Each row is a point on a landscape with many valleys, with its height.
A ball rolls from a point to the lowest of its 2 nearest points, and stops where none of them is lower. Distance is the straight distance between rows; heights are no part of it.
gelev height 432: [  2  -8  -8   4   6   0   5  -3  14  -5  -3 -22   1   5  -5   7  -2   2
  10   9   0 -14]
Fip height 557: [  2   4  -9  17   7  12   1  -8  -4  -3   8  -2 -18   6 -10   8 -12  -5
   5   4  -4   8]
roliv height 553: [  5   5   4 -15  10 -11  -9  14   7 -12 -10  -1  16  -1  16   4   0   5
   0  11   1  -9]
Vupo height 223: [  2  -1 -11  14   4  10  -2 -16  -8  21  21   2 -11   0  -5   1  -9 -12
 -11 -11   4 -11]
Kam height 455: [ -9   7  -5 -11 -14  -7   0   6   0  19 -11  17  -7   1  -7  -5  -6  -3
 -11 -15   5   9]
Dol height 300: [ 12  13  16 -12  -5  -4   1   3   4  -4 -10   0   4 -16  -9 -13  -8   7
   4   5  -4   1]
Vil height 545: [  0  -2 -19  10  11   3  -8  -6   0   9   1  -7 -20  -4 -13   0 -15 -10
   0 -17   2  -9]
tikon height 251: [  2 -15  -6   4  -8   1   6   5  -4   0  -6  -6   6  20   9   4   7  12
  -1   6  -1   0]
lasa height 489: [  3  -7  -4  -2   8   1  12  10   8  -2   0 -13  -2   7   4   8   8   6
  19  10  -7  -9]
pur height 211: [ -3  -5  -4   7  -9 -11  -9   5  11  -1   3  11   5   0  17   4   5   9
  -4   3   0   5]
leg height 589: [ -1  -8   0  -4 -11   4   9   2 -11  -9   7  -2   7   0  -5   2   4 -14
   6   3 -13  18]
Bobib height 120: [ 11  -4   5   0  -9 -16   0   9  11  -3  -5   9  23  -8  11   9   3  11
  -6   0   0   2]
roz height 620: [ -3  18  10  16  14  11  -1  -3  -5  -8   6  -3  -5  -6  -4 -14  -2  -8
  -4   4  -1  28]
sev height 367: [-11  -2  -8  -5   1   7   5  -4  -6  30   5   5 -23   5  -9 -11 -17 -12
  -5  -9  13  -3]
Befa height 254: [ -6   8   3 -10  13  -6   7  -1   5   2 -10  -9  10 -10   6  -4   4   2
   8  -3  -8 -15]
Fuzop height 359: [  4  14  15  -9   6  -2   8   6  -1   3   3   3   2 -11   0 -11   2   2
   1   6 -10   5]
fase height 452: [ -1   7  -5  18   1  -2  -9  -8  14  -9  -3  -7  -7  -4 -14  21  -3  -5
  10  -4   0   4]
Binit height 517: [  5  -1   8   0  -8   9  -5   4 -18 -11   5   5   7  -2  -4   6   6   3
  -5  15   3  16]
sogu height 403: [ 15   9  19  -2 -12   1   7  -9  -3   1   7   3  -9  -3  -7  -9  -4   0
  -2  11   8  -3]
muv height 569: [ -2  -7   8  -8   9 -11   9  -1   4   4   8   5   8 -12  22  -7  -3   7
  -5  -2  -8 -18]
Kov height 619: [ 11 -11   0  -1  -6 -13  17   2  18  -5   7   8   0   8  15 -10  -9  12
  -9  -5  -3 -12]
Daf height 434: [ -8 -13  -4  17  -6  -2  -6 -10  12   1   4  -6   9  -7  -3  21  12  -2
   2   0   0   1]
semuk height 478: [ -5  -5   0  -5  16  -3 -11  -3   1 -10   4  -4  -6 -13   8  -6  -4  -8
   1  -1  -1 -20]
vop height 351: [  4   3   1   2  -4   0   9  -4   2   2 -16 -15  -7  11  -9   0   2   9
  10   6  -1 -19]
Rud height 315: [-14   5   0   2   1   7   1  -9  -7  -5  -9  -1  11   1 -17  11   4  -8
   5 -10   0  12]
Zod height 326: [  3   1  -5   5   0  -3  -9   7   0  -9  -6  12 -11   2  -2  -4   2  -1
   4   1   5   1]
pef height 561: [-10   6  -4   9   0  19   4 -11  -9  12  13  11  -4  14  -6  -1  -6 -11
   2  -4   9   9]
lonip height 530: [  9  -6  -6   6   0  -8  -6   1  15  -1  11  -9 -11 -12   5   6   9   2
   8  10   7  -6]
fozor height 657: [ -6  12   9  12   3  23   7 -18  -7   3   6  -4   4   0 -15  -2  -7 -10
  -6  -8   5  21]
liri height 450: [ -7  12   2   5  15  11   6   3 -12   5   6  11  -4  13   6  -8   5  -1
   6   4  -5   9]
mis height 712: [-13  -6  -1  -8  13  11   7  -8 -13  15   2   2   6   7   9  -7   0  -1
  -2  -3   2 -12]
tatov height 358: [  4 -13   3 -13  -5   4  -5   6 -10 -11  -6  16  23   3  10  -3  -5   4
 -16   1   7  -6]
tivop height 271: [ -6  -9 -12   5   2  -5 -16   4   0  -9  -4  13   4  -5  13   2   5  -2
   1   4   3   0]
Tipo height 107: [  9   7   0  16  15  10  -2 -10  -6  20  26   6  -1   1   0   0   0  -1
  -6   3   5 -13]
par height 458: [  4 -13 -15  -6 -13  -2   4   1   4   0  -6  -4 -13   6  -6  -7  -4  -4
   3  -6   3  -9]
toge height 565: [  3  12   0   2  13  -7   0   7   8  -7   3  -6 -22   4   3  -2   3   4
  14   3  -1 -17]
sela height 231: [ 16   3  12  -6  -7 -11  -7   5  10 -10  -7   9   7  -8  -3  -5 -11   2
  -4   1   5  -1]
mepam height 361: [ 12  -6  11   1  -1 -11  -3   5   6   0  16  20   2 -10  14  -9  -4   3
  -3   5   1  -2]
Vis height 689: [-12  -9 -12   3   6  -2   7  -7   4  19   6   0   3   6  12  -5   0   1
  -5  -9  -5 -18]
dor height 138: [  2  -9  -5  -2  -5   5  -8   6  -4 -13 -13 -11  15  14   3  13  10   6
  -5  14   1   0]
zudep height 602: [ -7   1  -5   0 -14  -6  -4  -5   8  -3 -13  -9  -2  13  -9  14   5   4
  -2 -10   9  -6]
femog height 353: [-7 13  1 13 17  2  2 -7  7  6 -6 -6  4 -9 -3  3  3 -4  8 -5 -4 -9]
div height 505: [ -3 -10  10 -10 -10   0   5 -11   0  -2 -14 -23  16   7 -13   6   8   1
  -7  -6  12 -12]
fatib height 665: [ -5 -17 -13   1   2  -6   9   0  17   4   0 -10   2   3  14  -4   1  15
   0  -7  -7 -13]
niben height 495: [ -1 -17 -17  -1   2  -2 -10  -6  -1  -4  -1  -5 -10  -4 -10  -4  -7 -13
   2  -9   3  -6]
borup height 486: [  0   8   6   6   8  11  -3   3 -18  -3   8   8   2   5   0  -5  12   5
   0  15  10  16]
setaz height 692: [-12   6   7   2   3  18  20 -12 -13   2   2 -14  10  -4 -17  -8  -5 -10
   1  -9  -3  12]
Mel height 437: [  7   1  -5  -3  10  -5  -3   2   0  -2  16   0 -12 -11   6 -13  -3  -4
   3   3 -10 -16]
kof height 227: [ -6   7   0  17  19   9   4 -10   2  16  16   2   4  -3   7   3   3   1
   2   1  -2  -9]
Dumu height 490: [  4  -4 -21  13  -8  -1  -5 -13   5  10   4   0 -21  -4 -16   1  -3 -14
  -1 -11  -8   2]
Deles height 529: [  0   2  -6  -9   8 -11 -10   5  15  -6 -11  -7 -13   2   4  -4  -3   3
   8   5   1 -21]
Gef height 520: [ -2   5   6 -17  20 -10 -16   4   4 -16  -8   0   5 -13  11  -6   0  -3
   2   4  -2  -9]
pof height 409: [ -6  18  18 -11   9   9  18   8 -10   8   7   7   4   6  10 -15   4   5
   6   5 -10   8]
Fav height 506: [ -7   7  -4  -8  -7  11  -6   7 -17   1  -7   7  -8   4 -10 -11  -6  -6
  -9  -7   6  22]
dufoz height 268: [ -1  -2  -2   6  -3  -2 -11   9  -2  -9  -6 -10   9   5  -3  20  12   3
   2  13  -4  17]
Fege height 433: [ -5   3   7   4   6  -1 -13  -6   8 -11   1 -11   5   2   0  13   8  -3
   9  12  14  -1]
donap height 592: [ 14  -5   9 -13   6 -10   0  16   9 -18   8   4  -8 -11  10  -3  -6   0
   8   8  -1  -4]
zezev height 583: [ 12  -3  11 -12   7  -5  -3  20  -6 -12  -3   6  24  -8  19   7  -3  11
  -5  12   9  -5]
bif height 304: [-10  -2 -10  10   4   5  -2 -10   1  24   8   8 -14   6   4  -1  -6  -3
  -6  -8  16  -7]
Gama height 412: [  5  -7  12 -10   1   0  -5   2  -9  -8  -1   2   7   4   5  -7  -2   8
  -6  10   9  -7]
nefe height 321: [ -3  -7   4  -3   5  -4 -11   7  -4  -5  13  18   0  -8  17  -5   8  -4
   6   7   3   2]
fuva height 552: [  5   2  -1  -6  -7  13  -4   7 -17 -11   3  -4   4  -3 -11   2   8  -6
  -7  11 -11  31]
vub height 377: [  1  10   3  12   3  -2 -17  -1   3 -11  -8  -3  -6   0  -8   5   7  -3
   8   3  10   2]
rufiz height 224: [  1  -3   9  -6  -5  -4   1   5  -5   2  -3  11  27 -12   6   0   6   4
  -3   2  -8   9]
tutef height 284: [  9   8   6  -8  -8 -10  11   9  -1   0 -12  -7  -5  15  -6  -8  -3  13
   9   8   0 -11]
gezif height 414: [ -1  -2  -7  -7 -12   2   4  -9  -2  14  -2   2 -20   6 -11  -8 -11  -8
  -8  -4   8  -2]
nis height 301: [  2   1   3  -8 -13   1  -5   2 -16   2  -9  21  19  -3   7  -2  -3   4
 -15  -1   0   7]
gonof height 460: [ -4 -11   2  -8  -6   1  -3  -5   0  -4 -10 -11  13   5   0  -4   0   4
 -10   4  14 -14]
mumep height 607: [ -2   9  -5  16  22   7   2   2  -1  -3   7   1 -17   4  -3   2  -5   0
  10   3  -2  -6]
Kekad height 610: [-14   9   2  12   0  26  10 -17  -9   7   9   2  -5   9  -8  10 -20  -7
  -7 -13   1  16]
bopup height 320: [-7 -6 -5 10 -3  5  3  0 -1  1  8 -2 -3 14  1  4  7  1  7  9  1  5]
buf height 302: [ 14   7   9 -16  -2  -6  -2  10   4 -10 -19   6  14   0  -2  -8 -12   8
  -8  -3  11 -14]
Zite height 388: [ -9 -10  -3  -4  -1  10 -11  -8  -9 -14 -12  -5   2   7 -20  14   1 -11
  -1 -13   1   9]
Kobil height 354: [ -2  -7   4   8 -16  -3  -6   1   6 -11   5 -10   7   3  -1  25  17  -3
   2   1   4  13]
naku height 484: [  5  -5  -1   8   4 -16 -11  -1  18   7  18   1  -6 -22  12   1   6  -4
   1  -2  -3  -4]
gup height 448: [ -5 -14 -10  -4  -6   3  -7  -7 -11  -8  -9   7   1   0  -9  -4   1 -13
  -7  -8   3   6]
zimok height 380: [  6 -10 -11  13  -9   0  11  -7   3   6  12  -8 -13  10  -3   4   5   5
   2   0 -11  -3]
Mit height 493: [  0  -3  -2  14 -10  15   6 -13  -5  -3  14  -2 -10   3 -15  10  -3  -9
   2  -6 -10  14]
Kap height 218: [ -5  11  11  -1  -8   6   5  -3   0  -2  -8  -9   9   5 -18  19  10   4
   3  -6  -4  13]
bor height 418: [ -4  11  -4  -3  -2  -9  -3  10   0   9 -18  18  -2   4   7  -3  -9   7
  -7  -9   4  -4]
suko height 500: [ -9 -12  -8   8  -4  -6   7   2  10   4   5  -6  14  -7  16  13  19   0
   1   3  -6   6]
lamu height 533: [ -8   4  -6   5 -10   7   0  -6  -8   9   8  14 -12   8 -11  -8  -4 -15
  -4  -5   3  20]
kapev height 481: [ -6   8   2 -15 -15  -1 -15   3 -11   4 -10  16 -11  -5 -10  -3 -13  -3
 -13 -14  15  11]
rigod height 77: [ -8  15   3  -4  -1  -5  -4   5  -1   0 -20  -8  14  -6  -7   8  10   4
   7  -3 -10   9]
lugat height 397: [ 11  -1   8  -6   5  -6   7   3   0   3  27  13 -12 -13  16 -10  -3   0
   1   0  -6  -6]
zami height 595: [ -4  -8   3  -4  -1  -7  11   1   2   6   3  13   8   5  22 -10  -2  13
 -12  -9  -1 -10]
sug height 148: [  5  -1   5  -6   8 -13  -4   3  14  -1  -7 -12   8 -22   8   3   3  -2
  15   1  -9  -8]
mup height 370: [  4   7  -1 -14   4  -3  -8  18  -5   3 -24   6   5   9   6  -1 -16  11
  -8  -7   5 -13]
Nemit height 636: [ 11   3   7  -8 -23  -8  -7  -1   4  -8 -15  -9   1   3 -12  14   2   4
  -5  -4  -1  -1]
Val height 568: [ -1   3 -12   1  -5  -8  -9  -2  17  -5 -19 -12  -6  11   0   1   2   9
   2   0  11 -12]
dis height 715: [ -7   4   3 -13   5   9  16  -2 -16  -2  -6  -9   5  -1 -14 -19  -3 -10
   2  -3  -9  12]
Tivan height 200: [  8  11   4   0 -11  -3   2  11  -5  -1 -14  -6   2   3  -8   1   7   6
   7   9  -9   2]
lum height 567: [ 12 -12  -3  -9   5 -15  -4   9  16 -10   7  -8  -4 -10  20   7  -3   3
   8  11   8  -6]
fube height 435: [  1 -11 -13  14 -17   6   7 -12   1  15  11  -5 -10   2  -8   9   3 -12
  -4 -13 -15   6]
Kivuk height 447: [ 18  12  15  -7 -18   4  -1   6 -12  -2   1   3  -5   5 -13  -7  -3   5
  -5   5   5  12]
Tuvu height 587: [ -4   9   7   7   8   9  -2   4 -11 -12   0  -6   9  -7 -11   1   7  -5
  -4   2  -5  35]
Leguv height 734: [ -6   4  -1  -3   9  12  16  -5  -5   8   4  -3  -7  -4  -6 -21  -1 -11
   5  -9 -18  12]
sazip height 430: [ -1   7   1   4   8  -4  -3   3  11   8  14   6  -7 -15   3   1   9  -3
   7   5  -9   9]
Pid height 642: [  5  -9  -8   5  -9 -11  13   5  17   2  -4   2  -6  17  14  -1   2  24
   2  -4  -7  -7]
soz height 348: [  9   2   9  -2  -6  -1   9   2  -3  14   2   1 -10   9   3 -11  -6   8
  -1   5   3 -11]
Zaki height 538: [ -8 -14  -3  -5   5  -8   8   2   2   4   8   2  15 -10  19   1   8   1
   0   0 -11  -4]

For each start below, name the point where the ball stops.
Kov -> dor
Gef -> Bobib
roz -> sela
div -> Bobib
fozor -> sela
leg -> sela
